A landscape with many peaks, sampled at points; each row gives a point and its height.
From any point a climber steps to the highest of the 2 points nearest to it. It stops when none of these is higher. Distance is the straight distance between rows; heights are no part of it.
nup (h 14.3): -43; -50; 11; 5; -3; 4; 0; -9; -20; 22; 2; -4; 13; -20; 18; 9; 23; 7; 12; 2; 15; -1; 12; -23; -8; 7; 5; -38; 17; -3; 20
Bikav (h 40.9): 37; 11; -17; 0; -3; -5; -15; -23; 9; -54; -28; -28; 6; -12; -6; 1; 0; 1; -24; 14; 18; 7; -2; -19; 31; -9; -9; 33; -12; 24; -21
mufem (h 35.8): 36; -3; 7; -4; -1; -7; -13; 0; 2; -21; -10; 4; -12; 9; -6; -13; -27; -1; -12; 0; 3; 16; 8; 12; 4; 12; 6; 3; -7; 21; 12
mopa (h 46.3): 37; -1; -6; 1; -1; 2; -48; -24; 1; -34; -21; -25; -8; -14; -12; 14; -42; 5; -18; 6; -12; 32; -8; 8; -5; -4; 0; 9; -19; 33; 6
mur (h 10.1): -20; -23; -10; 16; -2; -12; -17; -3; -4; 17; -7; -3; -10; 6; -6; -24; 9; 3; 1; 8; -2; -16; 6; -9; 2; 14; 11; -20; -2; -5; 16
vifak (h 7.4): -25; 13; -20; 11; 19; 3; 29; -11; 3; 23; 8; 14; 5; -13; 20; 16; 47; 32; 4; -23; -12; 14; -7; -4; -2; 14; -12; -7; 13; -35; -7
rof (h 23.3): -7; 3; -25; -12; -11; -2; -27; -11; -25; 8; -31; 5; -12; 30; -16; -27; -10; -6; -26; 19; -14; -21; -9; 11; 15; 9; 23; -16; -10; 13; -2
Keku (h 74.5): 8; -14; -31; 26; -8; -12; -31; -19; -4; -23; 0; -3; 0; 4; -20; -16; 16; -1; -15; 13; 8; -9; -18; -9; 11; 23; 19; -3; -11; 9; 8
damil (h 5.4): -10; 38; -3; 9; 14; 0; 14; 15; -4; 3; 23; -5; 13; 7; 1; 0; 26; 3; 8; -25; -41; 5; -4; 8; -1; -1; -7; 14; 17; -14; -5
guli (h 50.5): 12; 13; -1; -2; -14; 21; 6; 21; 16; -4; -10; 8; -21; 23; 19; -21; -13; -15; -5; 5; 4; -4; 13; -1; -1; 0; -12; -13; 2; -9; -1
semin (h 13.9): 11; -19; 6; -7; -15; -22; 14; 3; 18; 12; -26; -3; 4; 5; 5; 1; 4; -24; 7; 31; 18; 22; 46; 9; 9; 5; -18; -21; -12; 6; -20
rofop (h 32.9): 21; -11; 28; -20; -7; 12; -25; 6; 6; -14; 6; 1; -20; 6; -14; 5; -46; 15; -4; -13; -6; 21; 1; 14; 18; 13; -1; 11; 1; 3; 13
pelo (h 82.2): -18; -11; 5; 28; -4; -36; -8; -12; 1; 24; -6; 18; 16; 3; -4; 4; 30; -2; -13; 8; -3; 35; 11; 8; -28; 16; 10; -3; 6; -20; -9
vigiz (h 30.8): 22; -12; 34; -11; -6; 5; -17; 10; 4; -13; 14; 4; 1; -8; -27; 9; -31; -1; 7; -2; -3; 4; -21; 9; 6; 0; -7; 31; 23; 14; 10
gofod (h 32.7): 19; -13; 39; -1; -7; 14; 7; 14; -15; -19; 26; -8; 4; -20; -15; 11; -35; -8; 13; -12; 13; -17; -14; -7; 5; -3; -7; 14; 9; 27; 5
tidi (h 44.9): -25; -22; 9; -16; 20; 18; 9; 3; 16; 7; 12; -22; -3; -29; -10; 18; -38; 10; 10; -8; 7; -25; 7; 8; 2; -16; -6; 0; -16; -7; 3
menef (h 62.3): 5; -17; -22; -1; 4; -12; -41; -27; 7; -24; -4; -11; -10; -4; -29; -3; -7; 12; -16; -5; 1; -5; -13; -5; 18; 24; 26; 10; -7; 14; 27
Felab (h 58.1): 15; 23; 1; 10; 1; -27; -16; -15; -12; -15; -1; 21; 8; 14; -16; -7; 16; -41; -24; -10; 7; -12; -9; -9; -3; -8; 1; 26; -11; 7; -26
zuza (h 20.3): 15; 10; 4; 9; 30; 21; 36; -3; -16; 1; 5; -27; 24; -18; 11; 22; 13; 12; 15; -27; -6; -19; 1; 15; -10; -33; 2; 1; 16; 9; -13
big (h 56.9): 12; 25; 9; -31; 10; 2; -14; 11; 23; 12; -28; 30; -25; 3; 17; 9; -25; 10; 18; -7; -4; 6; -4; -6; -10; -15; -32; 24; 18; -10; 9
zusan (h 67.7): -3; -28; 3; 0; -25; 9; 8; -24; -30; 27; -7; 0; -5; 15; 2; 4; 22; 3; -15; 15; 26; -6; 4; -18; -3; 30; 29; -48; -5; -14; -10
mina (h 71.2): -26; 25; -7; -37; -10; 29; -8; 9; 34; 1; 3; -3; -33; 28; -2; 4; 2; -12; -4; -7; 15; -17; 2; -8; 6; 2; -6; 9; 9; -16; 19
Zak (h 8.3): -6; 15; -16; 8; 0; 6; 28; 2; 22; 19; 9; 10; 0; 7; 28; 14; 36; 8; 21; -10; 2; 8; 1; -11; -1; 4; -20; 11; 13; -30; -1
dizu (h 68.8): -21; -5; 5; 36; -6; -13; 16; -6; -14; 38; 9; 15; 8; -24; 1; 16; 18; 12; -6; -1; -2; 13; 3; -7; -32; 27; 6; -7; -2; -23; -13
kotib (h 6.6): -21; 20; -11; 4; 22; 14; 37; -7; -24; 25; 8; -5; 12; -6; 15; 12; 37; 23; 3; -29; -24; -5; -7; 1; 5; -2; -10; -13; 5; -22; -21
Sar (h 62.9): -22; -21; 10; 29; -20; 2; 17; -8; -6; 21; 22; -2; 20; -20; -1; 29; 10; 10; 2; -1; 15; 19; 16; -2; -21; 35; 17; -23; -1; -15; -14
Vamen (h 54.5): 9; -3; 8; 9; -13; 17; 15; 22; 4; 7; -24; -3; -3; 23; 24; -20; 7; -15; -25; 16; 8; 18; 2; 7; 0; -12; -10; -9; -5; -19; -26
kam (h 9.3): 3; 16; -10; -13; 3; 18; 19; 17; 26; 5; 4; 5; -2; 16; 17; 7; 6; 12; 27; -3; -10; -14; -18; -10; 1; -7; -12; 13; 22; -21; 7
riv (h 57.6): -2; 0; 19; -2; -17; 20; 30; 8; 16; 2; 24; 2; 5; 14; 20; 3; 5; -3; 14; -4; 19; 10; 28; 2; 4; 24; -9; -23; 5; -5; 6
baf (h 6.4): -4; 22; 15; 21; 8; -15; 3; 19; -9; 2; 31; -9; 15; -3; -16; -2; 24; -18; 13; -15; -24; 9; -4; 4; -15; 5; 5; 20; 6; -5; 3
Banov (h 17.4): 10; 22; 13; -30; -4; 4; -24; 4; 1; 12; -39; 12; -9; 27; 1; -11; -34; -10; -24; 1; -28; -4; -8; 17; -13; -17; 7; 5; 3; 5; -2
bure (h 21.7): -35; 6; -14; 6; 24; -5; 16; -3; -51; 4; 26; 11; 21; -24; -19; -16; 19; 12; 1; -7; -18; -26; -20; 6; -4; -20; 5; -16; -10; 6; 1
kuf (h 13.6): -23; -13; -13; 0; -14; -13; -12; -39; -35; -5; 4; 25; -4; 7; -7; -15; 33; 0; -22; -7; 17; -17; 2; -29; 25; 26; 4; -28; -6; 7; -2
lozor (h 50.7): 22; -15; -17; -5; -9; -12; 9; -7; -4; -27; -31; -33; 2; -4; 18; -7; 28; 7; -16; 32; 28; 22; -2; -10; 33; -10; 5; 11; -19; 20; -25
nated (h 34.9): 16; -8; 14; 11; -16; 5; 1; 16; 5; -12; 13; -21; -6; -11; -10; 2; -32; -10; 20; 6; 2; -11; 5; -4; 7; 13; -9; 2; -6; 18; 4
Sope (h 36.0): -25; -6; -3; 9; 51; -20; 2; 3; -9; 13; 8; -20; 12; -35; -14; -3; 23; 11; 20; -17; -15; -16; -13; -7; -14; -10; -5; 4; 2; -4; 13
gide (h 10.2): -5; -1; 19; 25; -12; -19; 10; 4; -13; 18; -4; -4; -3; 7; 11; -9; 8; -24; -10; 5; 5; 13; 24; 3; -22; 11; -2; -11; -20; -5; -24
lopi (h 20.1): 6; 9; -6; -19; -5; -1; -12; 8; -17; 2; -33; 12; -9; 26; 0; -31; -19; -14; -21; 20; -21; -17; -15; 10; -12; -12; 12; -6; -13; 3; -19
fugos (h 34.6): 27; 11; 24; 4; -16; 5; -49; -11; 2; -37; -4; 6; 4; -3; -29; 3; -27; -18; -11; 4; -22; 12; -30; 3; -17; 0; 1; 19; 17; 30; 7
tar (h 53.1): -17; 55; -9; -35; 16; 9; 4; 4; 7; -6; 5; 19; -20; 19; 15; 8; 20; 8; 8; -29; -20; 0; -9; -1; 5; -8; -15; 20; 14; 3; 7
sirit (h 30.2): 13; -4; -8; 27; -18; 9; 9; 20; -19; -12; 7; 17; -7; -3; 14; -18; -19; -7; 0; 20; -16; -17; -28; 2; -21; 0; 8; -18; -6; -17; -7
kal (h 51.1): 3; -18; 31; -26; 10; -7; 24; 5; 3; 23; 14; 1; 7; -18; -5; 29; -22; -7; 23; -4; 18; -12; 9; 1; 7; -3; -1; 13; -6; 9; 12
velit (h 17.8): 12; -1; -1; 0; -14; 27; 36; 16; -2; 26; 7; -5; 24; -6; 25; 26; 3; 2; 40; -6; 7; -12; -2; -8; 2; -23; 0; 3; 15; -9; 5
mevim (h 39.6): 41; 7; -2; -10; -1; 3; -43; -31; -3; -46; -29; -20; -11; -16; -15; 18; -23; 4; -26; 5; 9; 25; -9; -11; 16; -21; -11; 32; -14; 29; -16
viku (h 12.1): -24; -43; 2; 3; 2; -10; -2; -12; -8; 17; 3; -11; 0; -14; -6; -2; 9; -1; 10; 2; 21; -27; -2; -18; 5; 15; 11; -18; 5; 13; 24
Gizef (h 57.5): -1; 14; 0; -17; 0; -2; -22; -1; 42; -3; -12; -4; -19; 17; 3; -2; -20; -3; -3; -6; 11; 24; 45; 8; 6; 13; -9; 4; -8; 0; 11
Vese (h 66.9): -6; 37; 3; -30; -13; 23; 5; 15; 18; 7; 1; 17; -38; 30; 8; 2; 20; -13; 1; -3; 19; -2; -1; -17; -9; -5; -18; 15; 18; -4; 10
Nivi (h 81.8): 5; 6; -27; 17; 6; 7; -11; -3; 4; -21; -29; -26; 11; 8; 27; -20; -3; -4; -26; 5; -4; 37; 13; 21; 7; -11; 11; -27; -17; 14; -4
puz (h 46.1): 32; 0; -12; -19; -1; -9; 1; -17; -1; -32; -37; -26; -16; -6; 3; -2; 1; 15; -26; 27; 22; 8; 7; -16; 25; -15; 3; 22; -26; 23; -15
dokef (h 62.8): 3; 12; -11; -26; 3; -4; -17; -14; 22; 1; -16; -12; -23; 16; 5; -17; -9; 17; -7; 3; 6; 20; 42; 3; 9; 28; 8; -24; -13; -5; 14
mev (h 52.8): 21; 14; -2; -12; 0; -6; 12; 17; 26; 8; -20; 40; -9; 8; 17; -1; -5; 1; 23; 11; 12; 15; 8; -5; -2; -21; -38; 14; 17; -7; 8
lil (h 60.2): -2; 2; 21; -3; -16; 17; 21; 17; 25; -6; 25; 8; 1; 1; 3; 7; -7; -7; 22; -11; 21; 12; 28; -5; 20; 3; -22; 1; 23; 7; 13
fupub (h 34.1): -19; -7; 14; -3; 32; -2; -4; 1; 16; -10; 26; -24; 14; -11; -37; 5; -2; -1; -15; -9; -16; -5; 0; 24; 7; -7; 16; 17; 13; 7; 9
Gona (h 24.1): 14; 38; -2; 21; -12; 17; 11; 19; -1; -8; 9; 29; -19; 7; 23; -4; 11; 11; 15; -15; -4; 11; -13; -17; -6; -10; -36; 11; 29; -12; -8
Relaz (h 19.0): 2; -10; 4; 12; 7; 20; 36; -2; -6; 18; 12; -17; 37; -16; 15; 29; 19; 13; 25; -11; 12; -14; -2; 8; -9; -28; 17; 1; 13; -3; -2
Bufis (h 71.3): -28; 0; 23; -30; 19; 31; -6; 8; 33; -11; 18; -9; -17; -1; -2; 27; -23; 14; -11; -21; -11; 1; 8; 12; 8; -30; -23; 24; 2; -24; -14
pob (h 57.1): -23; 43; 2; -31; 9; -2; -2; 6; 23; 12; 12; 14; -8; 35; 5; 8; 10; -8; -4; -20; -14; 10; 23; 2; 12; -3; 5; 13; 19; -9; 14
kevi (h 12.2): 9; -18; 7; 14; -12; -18; 15; 3; -7; 1; -11; -2; 4; -13; 15; -8; 9; -20; -4; 31; 24; 23; 24; 7; -3; 3; -11; -16; -29; 6; -28
fef (h 37.4): 32; -8; 11; 30; -27; 6; 5; 9; -24; -12; 8; -14; -9; -5; -1; 8; -17; -27; 12; 12; 20; -16; 2; -17; 4; 4; -2; 1; -8; 27; -12
Tosak (h 38.8): 11; -15; -16; 18; -2; -7; 7; -5; -12; -4; 20; 15; 23; -21; -4; 13; 13; -11; 16; 11; 18; -22; -38; -15; -14; 2; 5; 13; -6; -4; 3
seg (h 25.8): 23; 24; 14; 13; -8; 7; 2; 26; -3; -3; 0; 28; -2; 18; 10; -17; -2; 6; 4; -12; -20; 11; -10; 0; -10; -15; -15; 9; 23; -6; 2
Bef (h 39.4): -18; 11; -16; 4; 3; -1; -12; 8; 43; -16; 17; 1; 10; 10; -2; 2; 1; -2; 10; -12; -2; 20; 14; 12; 3; 3; -2; 11; 15; -5; 27
Zuvin (h 16.8): -42; -21; -5; -4; -5; -17; -6; -21; -51; 11; 16; 44; 7; -8; -11; -10; 36; 1; -19; -2; 3; -10; -8; -12; 7; 16; 1; -24; -5; 5; 9
Vad (h 61.3): 2; 8; 23; -34; 2; -1; -19; 10; 26; 23; -15; 7; -21; 10; 2; 15; -37; 1; 4; -3; -9; 6; 8; 1; -7; -14; -13; 26; 1; -21; 5
zis (h 15.0): 22; 15; 17; -23; -4; -9; -17; 0; -5; 2; -17; 20; -4; 15; -10; -3; -23; 1; -5; -1; -31; -10; -29; 8; -16; -9; 9; 28; 18; 8; 1
gek (h 53.5): 10; -12; -13; -3; -1; -4; -51; -21; 5; -14; -9; -24; -13; -2; -26; 13; -39; 18; -10; -3; -17; 17; -9; 11; 4; 17; 15; 14; -20; 8; 13
Bise (h 54.8): 2; -18; 17; -2; -9; -16; 15; -6; 2; 17; 17; -14; 12; -8; 0; 23; 1; -16; 24; 1; 24; -5; 28; -9; 6; 19; 8; -7; -8; 14; -1
raf (h 43.5): 33; -5; -5; 26; -18; 2; 11; -2; -24; -26; 14; -1; -10; 2; 12; -18; 6; 3; -21; 15; 6; 15; 7; 7; 4; 22; 15; -22; -20; 6; -8
tev (h 22.7): 2; 33; -5; 6; 8; 28; 21; 15; 4; -25; 23; -3; -11; -10; 23; 12; 15; 11; 30; -27; -8; -1; -20; -17; 1; -12; -42; 9; 23; 0; -10
volo (h 47.8): -7; -32; 26; -27; 17; 9; 8; -8; 0; -4; 21; -11; 3; -29; -18; 34; -31; 5; 2; -9; 18; -18; -3; 9; 2; -15; 0; 21; -25; 5; -3
ver (h 5.7): -21; 39; -12; -6; 22; 2; 22; 5; -31; 18; 13; -2; 14; 10; -4; -2; 20; 17; 10; -19; -49; -9; -5; 12; 20; -3; -11; 10; 6; -13; -21
vud (h 31.5): -28; -5; 5; -9; 15; -9; 5; -2; -1; 7; 19; -10; 13; 11; -22; -8; 10; 5; -7; -15; -13; -16; 2; 15; 13; 5; 26; -1; 8; 4; 15
buzag (h 61.2): 12; -23; -8; 11; -19; 3; 17; -31; -24; 6; -15; -11; -16; 2; 9; 5; 27; 18; -26; 30; 30; 10; 9; -23; 3; 28; 16; -39; -19; -6; -31
dum (h 41.9): -13; -18; -2; -11; 28; 22; 17; -6; 5; 18; -13; -22; 12; -29; -5; 24; -17; 19; 14; -5; 10; -37; 8; 7; -12; -43; 5; -3; 2; 2; 5
vori (h 90.0): -4; -22; -13; 35; -13; -20; -11; -12; -14; -3; 4; 1; -2; -6; -12; -10; 23; -13; -16; 15; 15; -3; -3; -6; -6; 22; 9; -9; -13; -1; -7
Mibu (h 30.1): 24; 19; 9; -6; -9; 2; -36; -7; -3; -52; 18; 9; 4; -12; -34; -4; -14; -23; -5; 0; -4; -5; -32; -3; -5; 18; 0; 14; -6; 21; 5
Lera (h 17.7): -52; -2; -10; 14; 2; 6; 15; 4; -31; 31; 12; 31; 2; -27; 6; -9; 18; 26; -10; -6; -17; 1; 6; -5; -7; 12; -2; -34; -2; -21; 3
Fele (h 10.3): -9; -7; 1; -11; 7; 8; 17; 12; 14; 7; 5; -12; 6; -3; 2; 0; -8; 16; 20; -9; -18; -35; -20; -4; -4; -10; 6; 8; 14; -7; 8
zozu (h 39.9): 24; 2; 22; 6; -11; 10; -57; -10; 3; -30; -9; -6; -3; -13; -25; 15; -51; -7; -12; -5; -18; 44; -13; 12; -15; -3; -8; 5; 8; 24; 9
nopu (h 47.1): 20; 1; -7; 16; -11; 10; 2; 13; 7; -25; 9; -1; -17; 7; 23; -27; -16; 6; 1; 15; 3; 10; 20; 9; 7; 16; -9; -27; -13; -4; 6
fego (h 36.7): -7; 2; 10; 6; 3; 8; -3; 21; 29; -23; 30; -23; 16; 1; -17; 1; -8; -3; 4; -14; -14; 6; 2; 17; 11; 5; 2; 15; 18; 6; 20
Gop (h 26.8): -1; -5; -3; -2; 4; 0; -11; -4; -5; -36; 28; -2; 9; -17; -27; -8; -7; -10; 3; 0; 7; -24; -32; 1; -4; 13; 11; 9; -10; 11; 14
Tede (h 69.0): 13; -1; -13; 7; 2; -11; -14; -5; -14; -16; -29; -23; -7; 13; 8; -26; 4; -9; -24; 14; 4; 13; 8; 11; 10; 1; 17; -6; -27; 17; -14
Dupi (h 11.4): -3; 11; -3; -26; 26; -5; 9; 2; 8; -2; -2; 1; 12; 2; -7; -2; 3; 30; 10; -12; -46; -20; -34; 15; 0; -11; 6; 14; 19; -7; 3
duf (h 43.4): 18; -8; -9; 14; 9; -28; 5; 3; -8; 14; -7; 24; 4; -3; 1; -2; 10; -7; 9; 9; 2; -10; -21; -3; -23; -8; 3; 20; -16; -6; -6
Loni (h 71.8): 13; -8; -13; 28; -9; -18; -10; -22; 0; -17; 0; 9; 9; 1; -2; -2; 20; -35; -19; 7; 28; -14; -7; -17; -3; 8; -6; 15; -21; -4; -29
lanul (h 66.7): -26; -3; 18; -30; 26; 2; -18; 7; 28; 12; 10; -7; -8; -12; -5; 22; -25; 17; 9; -15; -20; -2; -3; 8; -1; -19; -8; 32; -1; -27; 2
nomos (h 33.4): -19; -7; -6; 25; 14; -22; 1; 5; -5; 27; 11; -10; 13; -27; -4; 1; 20; 2; 27; 0; -6; -7; -5; -13; -16; 0; -2; 9; -3; -12; 9
Baped (h 55.6): 21; -16; -15; 12; -14; -8; 24; -17; -11; -21; -16; -23; -7; -6; 15; -4; 31; 25; -21; 40; 20; 27; 15; -6; 12; 8; 12; -15; -21; 8; -27
sof (h 76.5): -37; 9; 6; -31; 10; 32; 10; 6; 36; 3; 12; -19; -17; 8; -4; 12; -6; 5; -5; -17; 2; -24; 7; 2; 11; -11; -4; 11; 7; -11; 6
kisu (h 28.9): -37; -7; -6; -23; 12; 0; -9; -10; -20; -7; 15; -4; 8; 1; -39; -12; -3; 10; -16; -5; -17; -31; -20; 11; 24; -3; 19; 2; 2; 17; 9
pego (h 32.8): -6; -17; -17; 26; -8; 9; 15; 8; -14; 19; 13; 17; 1; -10; 15; -4; 0; 6; 4; 9; 1; -16; -19; -6; -14; 7; 14; -23; -8; -29; 10
meruf (h 75.2): 2; -22; 1; -20; -8; -8; 2; -25; -16; 15; -7; -10; -13; 17; -6; -16; 22; 12; -7; 11; 20; -9; 12; -19; 10; 35; 28; -39; -5; 2; 7
zuf (h 19.7): -29; -7; -12; 6; 11; -10; 16; -7; -40; 21; 19; 32; 17; -19; -4; -14; 29; 19; -3; -6; -12; -4; -19; 1; -5; 5; 10; -17; -4; -11; 7
fubav (h 39.0): -28; -10; -11; 3; 47; 7; 18; -8; 10; 14; -12; -20; 7; -30; -3; 5; 8; 23; 10; -13; -8; -31; 4; -5; -7; -36; -13; -4; 15; -5; 6
dibe (h 39.3): 42; -11; 20; -4; -7; -8; 5; 3; -9; -13; -22; -2; -12; 3; 0; -13; -10; -14; -10; 17; 25; 20; 17; 3; 19; -6; -11; -2; -5; 30; -8
Mer (h 26.2): -26; 1; -11; -33; -6; 1; -20; -3; -16; 14; -5; 3; -10; 23; -29; -20; -19; 12; -12; 3; -18; -22; -6; 13; 25; 13; 29; -4; -3; 5; 13
Vas (h 16.0): -44; -20; 1; 15; 4; 12; 15; -3; -17; 29; 9; -2; 15; -25; 17; 7; 27; 19; 9; -10; 4; -8; 4; -10; -15; -6; 5; -31; 10; -23; 6
Visu (h 12.9): 13; 12; 23; -34; 21; -6; -10; -1; -1; -8; 9; 15; 12; -5; -15; 16; -13; 17; -4; -14; -38; 0; -39; 16; -4; -15; 11; 33; 22; 3; 13
Deguv (h 58.4): -5; -11; 15; 10; -20; 3; 23; 0; 0; 23; 17; 0; 14; -4; 18; 20; 5; -7; 25; 6; 24; 17; 29; -6; -10; 20; 4; -28; -6; -10; -9
kis (h 8.0): -4; -15; -9; 7; 5; -18; -17; 5; 6; 7; -22; -4; -16; -1; -1; -22; -22; -11; 2; 20; 2; -19; 6; -1; -11; 7; 5; -8; -18; 0; 2
ket (h 40.3): 34; -11; -3; 35; -30; 13; 14; -7; -29; -18; 14; -10; -10; -2; 10; 8; 0; -12; -7; 15; 27; -10; 5; -11; 5; 18; 14; -14; -21; 8; -16
ren (h 42.8): 36; -13; 29; -6; -6; -12; -15; -1; -4; -12; -29; -9; -15; 5; -18; 1; -16; -12; -19; 8; 28; 17; -1; 0; 29; -20; -6; 19; 16; 38; -24
mezo (h 15.3): 2; -10; -8; -1; -28; 1; 22; 8; 27; 23; -18; 6; -1; 4; 10; 11; 4; -22; 16; 25; 16; 5; 38; -6; 6; -3; -30; -13; -2; -15; -10
kaso (h 48.3): 23; -11; -4; -6; 4; -24; 12; 14; 17; 10; -10; 28; 12; -8; 3; -1; -13; -6; 25; 16; 2; 6; -2; 7; -13; -7; -11; 14; -1; -6; 17
rek (h 16.6): 18; -9; -8; 15; -34; 19; 29; 20; 7; 32; -9; 9; 8; -1; 16; 19; -5; -14; 30; 22; 14; -4; 10; -9; 2; -15; -16; -6; 8; -16; -6
Gabur (h 59.9): 4; -12; 6; 5; -10; 2; 6; 13; -18; -9; -20; -13; 1; 8; 25; -19; 10; -20; -35; 16; 13; 14; -15; 13; 10; -13; 10; 1; -21; 2; -33
Tifam (h 61.6): -32; 20; 8; -14; -1; -14; -3; -3; 22; 16; 14; 8; 1; 35; 6; -3; 25; -9; 0; -13; -10; 19; 33; 7; 0; 13; 11; -13; 16; -14; 3
kilak (h 21.5): 7; 23; -7; 9; 27; 33; 30; 6; 3; -11; 5; -24; 16; -21; 26; 26; 11; 13; 34; -28; -7; -12; -2; -2; -2; -25; -30; 5; 17; 2; -13
Pasim (h 43.7): -27; 10; -25; 5; 16; -19; -19; 0; 17; 5; 11; 13; 20; 5; 0; -14; 12; 9; 8; -17; -17; 16; 3; 17; -10; 3; 11; -1; 10; -7; 29
Roku (h 68.9): -8; 13; -7; 13; 0; -20; -1; 4; 18; 27; -8; 20; 7; 26; 11; -6; 23; -2; -4; 1; -5; 23; 20; 12; -19; -3; 2; 5; 5; -22; -1
zez (h 24.0): -22; -2; -16; 3; 7; -5; -2; 2; -28; -20; 31; 13; 15; -21; -17; -20; 2; -2; -1; -5; -12; -26; -40; 2; -8; -1; 11; -14; -13; 6; 10
rok (h 67.8): -5; 11; -36; 11; 8; 5; -24; -8; 23; -6; -39; -8; 9; 20; 19; -13; -22; -12; -19; -1; -6; 23; 10; 16; -5; -13; 1; -20; -6; 11; 11
Tatu (h 48.5): 28; 2; 17; 5; -2; -14; -18; -5; -7; -28; -15; 5; 4; 11; -7; -2; 4; -39; -25; -1; 25; 10; -6; -7; 12; -19; -8; 30; 4; 26; -27
doki (h 8.1): 2; 24; 12; 21; -4; -24; -9; 10; -18; -1; 8; 4; 4; 17; -3; -18; 7; -25; -10; -10; -19; 16; 15; 12; -19; 7; 4; 4; -7; 6; -10
bomeb (h 68.2): 12; -4; -1; -11; -6; -4; 6; -14; 9; 6; -9; -22; -19; 11; 7; -16; 9; 15; 7; 19; 14; 7; 38; -15; 3; 34; 4; -39; -11; -7; 3
bapu (h 63.1): -2; 21; 27; -20; -7; 14; 12; 15; 21; 13; 9; 16; -22; 14; 6; 8; -3; -15; 17; -12; 29; 6; 24; -19; 8; -8; -25; 7; 21; 0; 9
gan (h 48.9): -11; 34; -30; 0; 17; -13; -16; 7; 14; 5; -10; 23; 10; 16; 6; -8; -5; 9; 7; -17; -36; 6; -9; 11; -15; -11; 4; 5; 11; -7; 19
futer (h 56.5): -14; 14; -32; 4; 10; -5; -30; -4; 27; 8; -34; 12; 2; 20; 6; -7; -29; -3; -7; -4; -23; 5; -1; 11; -18; -18; 5; -5; 8; -3; 18
vited (h 35.7): 7; -31; -17; 23; -13; 2; 17; 7; -2; 5; 19; -1; 20; -18; 4; 7; -6; -2; 28; 18; 18; -15; -16; -3; -2; 6; 8; -8; -6; -4; 12
pini (h 27.9): 25; 3; 11; 6; -12; 8; 12; 22; -13; -15; 20; 23; 11; 2; 3; -11; -7; -1; 6; 1; -17; -9; -37; 3; -16; -4; 4; 2; 10; -1; 7
nif (h 6.3): 12; -13; 2; -18; -1; -6; -22; 5; 9; 7; -42; -21; -27; 6; -1; -9; -32; -8; -9; 22; 8; -8; 12; 8; 2; -1; -4; 2; -18; -1; -9

Two climbers start at each pair of points below. Name the first point that both come to, or write never.
vigiz and Fele | never
ver and damil | never
baf and nated | never
gofod and zis | Nivi

Call two points neighbours if one is among the 2 nearest of the other. Go from one point of each pair to the other, from neighbour to neighbour, staying as high as possible. Name the lowest point that can't be avoided.
sof and meruf | damil
mopa and meruf | mevim
Nivi and vori | Bef
pelo and sof | riv
